Each row is a point on a landscape with many valleys, with its height.
A ball rolls from a point to the lowest of its 2 nearest points, and stops where none of them is lower. Distance is the straight distance between rows; heights are no part of it.
rati (h 6.60): [-25  16 -22  12   6   2   0  -3 -13   6   0  15   7 -13   5  -1   2   0
  17  15]
gepo (h 2.28): [-10   3 -24  11  19  16   1   5 -16  17  23 -12   0 -16  18  -6   9  -5
   9  20]
Kalet (h 6.34): [-24  15   7 -10  10 -29  10   1 -11   6 -10   4   5 -27   7  13  -2   1
  16  -3]
ramo (h 5.18): [  4 -17 -25  -4  11   1   7  19  -2 -13  23 -18  -3 -13  29   7 -11  -2
  40   7]
laza (h 5.86): [ -9  -2  -4 -20 -24  -9   2 -14   1   6   5  31 -19 -21  17 -11 -22  -4
  -6  15]
lisem (h 1.87): [ -9  -4   6 -17  10   7  -3   8   4  10 -26   4   6  12  34   9   9  -2
  -3   9]
funeg (h 1.86): [  1 -12 -18  -2  10  18  13  23  18   8   0  -4  13   8  -4 -21  14   6
 -25 -16]
legi (h 1.91): [  6  17 -10   7  15   2  17  15   4  -1 -12 -15  34  10  11   3  11 -11
 -11  13]
tuf (h 2.34): [ -7  11  30 -17   0   6 -18  -8   5   5 -19  17   6  -3  22   6   0   0
   3  13]
Zavod (h 2.51): [ -9 -22  -8 -29  -6  -3  -2   8   2 -12   7  10   2   8 -14   6 -14  13
 -19   7]
biluk (h 4.34): [  0 -14   8  -9  13  -8  -7  16  -6  33  -3   1 -13 -11 -12  -2  -7 -17
   3 -16]
zut (h 0.41): [ 14   6  -3  -4 -17 -18  10  10  17   8 -40   5  26   9  12   6  -3   1
   1  -9]
kato (h 6.04): [-22  -3 -21 -11  12  10  17  -9  -7 -11  30 -27  -2 -17   6  -2  -5   0
 -14   3]
gak (h 5.96): [ -8  -5  -1 -25 -16 -19   3  -3   3  17 -13  12 -12  -8  22   3  -7 -14
  -2   4]
Gug (h 5.34): [ -7  10  -2 -17   5   7  15  32  -5  -1  11  11  10   6   3   1   2   3
  12   7]
tig (h 3.32): [  7   1  26   7   0 -11 -20  -1   4   1 -31  14   8   6   1  16  14  24
  16 -12]
sotiz (h 3.93): [ 10 -11  23  32  15  -6 -11  -5   6 -23   3 -11   3   3 -27 -11  10   5
  -2  -8]
vogad (h 1.25): [-20  12 -10   2   1  12   4 -19   7 -11  17  32  -1   0 -11 -18 -19   2
  20  12]
pefig (h 1.96): [ -6  22   0  11  18  29  -1  -4 -16   2  14  -7  -4  -6  14  -6   8  -8
   0  19]
Veri (h 6.31): [-24 -11   1   4  22  11   3 -10  10 -10  10 -24  11   1 -14  -7  13   9
 -17  -9]
Lakiv (h 6.06): [ -6   8  -8 -22 -10 -12  11   2  -8   3  -3   1  -4 -11   0  -3 -15  -9
 -11  -2]
Dibaz (h 6.09): [ 16   8  11  -5  -6   5 -14 -15  -1  15 -10 -28   1   3 -16   4  -7  -7
   5 -22]
geru (h 5.44): [  5   6 -10 -16  -1  29  16  -3 -13   7  31 -13 -28  -2  20  -6  -9  -3
  11   0]
fafog (h 4.10): [  3 -16   5  -9   6 -19  -1  24   6  25 -21   4   0  11  -8  11   8  -8
   3 -12]
dukat (h 1.60): [-13   0 -21 -15  -7  23  -8 -15  -5   7  13   8 -13   0  10  -3  -9  10
  23  -1]
nusi (h 4.73): [  4 -27 -10   0  14  -1   2  29  -7  -6  18  10 -38 -25  23 -16  -9  -1
  17  -1]
nol (h 5.88): [-10  15 -14   3   0  15  24   8 -10  -9  20 -16  -3  -5   3   0  15   0
 -18  -5]
vorep (h 5.06): [ 23  -6  -8  14  -8   3 -25  -9   1  -5 -21  -5  22  22  -2   2   2  -8
 -16  20]
zule (h 3.56): [  8   0  16  28  10 -21 -12  -2  -8  -9  -3  -6  11 -11 -32   0  -4   2
  -5   4]
fimuk (h 5.01): [-15 -25 -29 -22  10  -3  10  21  -4  -7  20 -15   1   4  12  15  -8  -3
  22  12]
Guvod (h 6.14): [  5  -9  13  13  10  13  -8 -11  12  -8  18 -38  14   6 -11  -6  13  10
 -28   1]
ruk (h 4.28): [ 24  -5  22   9  -5   7 -12  -8  -1 -13 -21  -5  -7   7   5   8  10   2
 -23  -3]
zefun (h 2.22): [-20 -13  -5  -7  10  -5 -10  -3  -6  19 -13 -10   0  12   8  35   8  -6
  -3   3]
talo (h 5.57): [  8  27  -8 -10 -10  28  16 -10  -9   8  10   1 -14  -2  14  -6  -4   1
  -7  -2]
vudu (h 4.29): [ 15 -16   9  35   3  -2  -7  -3  17 -17   7 -18   9  -1 -23 -27  22  19
 -13 -20]
Toti (h 6.25): [ 33  13  15   8 -11  17 -14 -26   2   8   8 -16  -6  14 -21  -2  -7  15
   6 -15]
tarot (h 2.92): [  0 -22   5 -17 -10   1 -11  -4   3  -4 -15  10  -6  15  -3  18  -7  10
 -26   1]
lebo (h 3.16): [ -7  -3  15 -16 -14  -1   5  17  10 -16   1  34  -3  -2   6 -12 -12  -7
   2  10]
Dok (h 5.24): [ 12  -1  -9   8  -4  11 -12  17   8  -3  -2   1  31  24 -14  -2   6   0
  -6  15]
mevab (h 2.81): [-13  11  28  -1 -16 -17  15  17  12 -16  -6  27 -11  -2   8  -2   6  -7
   6  -5]
gar (h 4.95): [  1 -30 -28 -10  14  -4  12  30  -6  -6   8   8 -19 -12  30  -3  -2  10
   1  14]
nofud (h 5.65): [-11  18  -1  16  -8  -9   6 -20 -12   7  -3  17 -30 -16   0   6   0  -7
   0 -17]
Biru (h 4.30): [-10  -3 -17  -2   4  -8   9   2  -2  -6  22  10 -15 -28  19 -20 -18  -7
  45   0]
gatun (h 1.84): [ -6  22  14  14  -8   0  12 -18  12 -18  10  41  -9  10 -14  -9 -17   4
   8   4]
ketog (h 6.38): [ 34  -1  24   7 -10  23 -19 -10   5  -2   6 -13   0  28 -18  -3   2  -4
   7   3]
vire (h 5.33): [  8  -8 -28 -14  -8  15   9  10  -5  -4  28  -7 -19  -5  29 -11 -13 -10
  28  10]
mas (h 5.50): [ -9  19  -5  14  -8   9   8 -18  -8 -11  -2   7 -12  -4   1   8   7  11
 -15 -21]
Sipa (h 4.85): [-15 -12 -20 -14   8   6   7  16  -7   5  34 -23  -1  -2 -12   0  -4  -9
  16   7]
Nado (h 2.37): [  7  35   0  10  13  24   3   5  -9   1  -4 -16  20   2  12   6  16   0
   1  12]
kap (h 1.05): [-12   7 -13   0   3  27  -3 -38   1  -2  22  17 -16  11 -12  -9  -7   8
  15  -5]
Lin (h 3.53): [ -6  -8  19  -6   2  -4  -2   8  13  -5 -15   7  -1   4  -7  -8  -3 -18
   3 -26]
vono (h 4.56): [ 11  -9  29   0 -16 -22 -14  -5  14  -8 -26   7  -4   1   5   9   4  -4
 -17   8]
Rugim (h 2.93): [ -5   8   7  11   7 -13  -5   4  -7   3 -21   3   5  -1  -9  20  17  15
  17 -27]
Vef (h 3.73): [  7  -5  17   5   1 -30 -16  21   8  27 -30  19   8   2  -7  16  11  13
  15 -14]
pamip (h 2.53): [ -9   6  -3   2   4 -13 -11  -4  -9  18 -18  -4  15   5 -13  30   5   6
   6  -6]
niduf (h 2.88): [ -4  -5 -21  11   7  -5  -3  -2 -10  10 -14  -1   1   1   1   9   5  -6
 -28   7]
Rone (h 4.03): [-12  -9  -1 -15  -5 -25  -7   2   4   3  17  10 -12 -29  25  -3 -18  -5
  50  18]
Puf (h 6.19): [-24   2  -1 -10   4 -35  13   2   1   0 -16   1  11 -21  -7   7 -13  -2
 -17  -5]
deluv (h 5.85): [ 27   7   3  34 -10   6  -6 -14  -1 -16   6 -33  14  10  -3  -8  21  -7
 -14   6]
Dofup (h 5.48): [ -4  19  12  -9   3  14  10  11 -13   3  23   2  -3  11  -9   3  -6 -14
  21   5]
Ful (h 3.80): [ -3 -19   1 -16   0 -19 -10  20  -4  25  10  13 -22 -15  25   2  -6 -13
  32  18]
vif (h 1.04): [  1  -9 -20 -24  14  27   5  20  13   8  11  -2  16  11  -3 -15   3  32
 -19  -2]
Tun (h 5.23): [ 13  10  26  16 -15 -16  -3 -17  -5 -16   2 -14   5   8 -20  14  -4 -14
  19  -2]
zetin (h 5.58): [  9   0   9  -3  -2  24  -6   7   0   2  11   6  -3  10 -12 -10   1   6
 -11  -1]
nom (h 6.20): [-26   1 -10  -6   7  -2   6 -19  -6 -10   8 -19   5 -15 -16  -5  -6   4
 -24 -10]
Fen (h 5.31): [  8  13  -6  14  -5   7  -7 -25 -11  10   8  -4 -16  -5 -24  -2  -8  -2
 -17  -8]
taru (h 1.89): [ -9 -17 -26 -26  10   8   1   0   4   2  19  -8   9  -2 -15  -5 -10  22
 -19   4]
golo (h 6.00): [ 17   2  17  25  11  17  -4   8  -1 -13  13 -24   6   8  -2  -9  17  -5
 -30  16]
Kivag (h 5.43): [ 22  -6   5  20 -16 -26   2 -10 -11 -14 -15 -24  14   4 -14   4   6 -12
   9  -6]
nalob (h 4.64): [ 34  -9  11  44 -15  -1   5 -21  12 -13  21 -29   0   3 -13 -34  21  14
  -8  -8]
Mimem (h 5.39): [ 10  -1 -13  17   2  13  -9  18   0   7  17  -5  10  12 -21 -10  17   5
 -21   6]
rizef (h 5.05): [  8  12  43  19 -15 -25  -8 -23   5 -18 -11  11  -6   3 -11  13  -4  -7
  23   6]
Ganu (h 4.96): [ 33  12   3  36 -17  13  13 -13   7 -18  19 -11 -13  10 -16 -21  12   6
 -19  -8]
guri (h 4.83): [ 21  -7  15  14  -2  -9 -26  -4   7  -9 -29  15  12   9  13  11   0   1
 -20  28]
pobul (h 4.82): [ -1   5  38  10 -13 -15 -15  -8   7 -10  -9  26  -5  -4  -9  -2  -3  -8
  -3  19]
Sinu (h 5.17): [-12  -4 -19  -9  17   7  18  31  -8   2   7   2   1  -9  17  -5   5  11
   1  -1]
Zim (h 2.75): [ -1  12  11   1   1   2 -10   4  -7  -8  -8  17  10   8   4  12   6   9
  -1  17]
kif (h 3.45): [ 10   3 -12   3  -6   4  -9  10 -19  31  -1  24 -24  -4   2  -6   1   6
  -7   0]
gusu (h 6.48): [-21  21 -17  -7  10  -8   9   1 -11  10   4  -3  19 -10   0  12  -1  -3
  17  -7]
Lifu (h 1.85): [-18 -17  -6 -24  14 -10  -8 -10   0  27 -20   2   0  -9  18  19   0  14
   6   2]
migup (h 2.56): [ 14 -12  -6   6   4  -5  22  18  23  -3 -16 -17  17  13  -8  -8   9   1
 -29 -25]
Peteg (h 3.64): [  8   0 -13 -12  -3  -2  -8  24 -16  33   3  18 -12 -11  16  -3  -7 -10
  13  13]
seme (h 5.66): [ 29 -12 -10  24 -15 -12   5 -22  -4 -21  -5 -38  25   7  -5 -11  16  -3
   2   2]
Fovu (h 3.17): [  2  12  10  25  13 -21  -6   6  -5 -19 -13   6  17  -8  -8   8   7   4
  -4  17]
Mok (h 5.16): [ 13  14   0  32 -12   8   9 -30   7  -8  16   1 -21  10 -22  -9  -7  -1
 -16  -7]
Miva (h 3.60): [ 11 -14   5   4   4  -1 -12 -15   7  -4 -23 -24  19  17  -3  22  13   4
  -5  -4]
lili (h 4.54): [-16 -18 -10  -5   6  -7 -10  -6  -7  17  12  12 -24  -9 -19  -3 -14  -9
  -1  -9]
Zusaf (h 3.25): [ -4 -19   0  -8   8  10 -12 -10   4  -7  -7 -14  10  19  -7  17   7   7
 -31   9]
vuvu (h 1.32): [  1  12  -4  -2   0 -16   9   2   5  12 -28  -6  22  -1  16   4  -5 -19
 -14   7]
rek (h 2.98): [-21  -1   2 -14   6 -12  -3   0   0 -19   5  19  17  -3 -19  -1 -17   8
  -2  13]
gefiz (h 1.24): [-17 -13 -16 -26   2   5 -14 -13   0  22  -3   8  -7 -11  23   6   0   7
  34  -6]
Mezu (h 4.68): [-22 -20 -11 -14  12  -7  -8  -1  -2  10  15  -8   0   4 -16   7  -8 -17
   0   4]
nim (h 5.94): [ 11  18  17 -14 -15   3  -6 -19   1   0 -15  -7   2   7  -5  11  -8   2
  20 -22]
bif (h 2.35): [ -2  29  25  23  -7  -6  16  -2   6 -27  -2  22  -5   2   0  -3  -3  -3
  13  -4]
kinu (h 2.57): [-12  -9 -33  11  14  19  -1   6  -7  17   0  -3  -3   0  13  -7  17  -6
 -13  16]
Gam (h 3.43): [ -4 -15  10 -27   0  -4   5  20  13   4  -1  13  -1  -2   6 -19 -16 -20
   5  -3]
kemu (h 3.18): [ -4 -12 -17   1   4 -11  -1   8 -12  23 -14  22 -11 -14  11   0  -1   6
 -22   5]
Nuko (h 5.75): [ 10  19   7 -22  -5  23  -1  -2   1  -5   6  -5   9  10 -10  -6  -5   8
   4 -15]
zekev (h 5.73): [ -7  18  14 -20 -20  -4  12 -16   1  -1  17  23 -29 -11   3  -5 -26  -5
   9   3]
Ges (h 5.68): [ -1  19 -15  16 -10  10  12   7  -3  -5   8   1   2   0 -15   1  14  18
 -10 -16]
bugo (h 3.13): [  1 -11   4  -6   1  -6  18  14  23  -4 -31  -6  12  13   1  -3   6 -16
  -7 -31]
sipaf (h 3.96): [ 27 -20  11  16  -3   4 -17 -22  -3 -20 -15 -27  10   7  -4   6  14  20
 -19  -5]
bek (h 4.53): [ -5  -8   4 -12   0   1  15   6  -3  -4  14  11 -35 -22  22 -19 -19  -9
  22  -6]
nebub (h 1.31): [ -7   3  -2 -13  -9 -12  11  10  17  12 -41   6   7  13  26  21  15  -3
   4  -8]
bom (h 5.61): [ -4  28  16 -15 -13   0  18  -4   2  -9  15  11  -5   2 -12  -5 -20 -14
  18  -6]

For each start below, name the point where the ball stops.
ruk: vif
ramo: gefiz
Fen: zut
zekev: pefig
bek: pefig
Gam: kap
Vef: gefiz
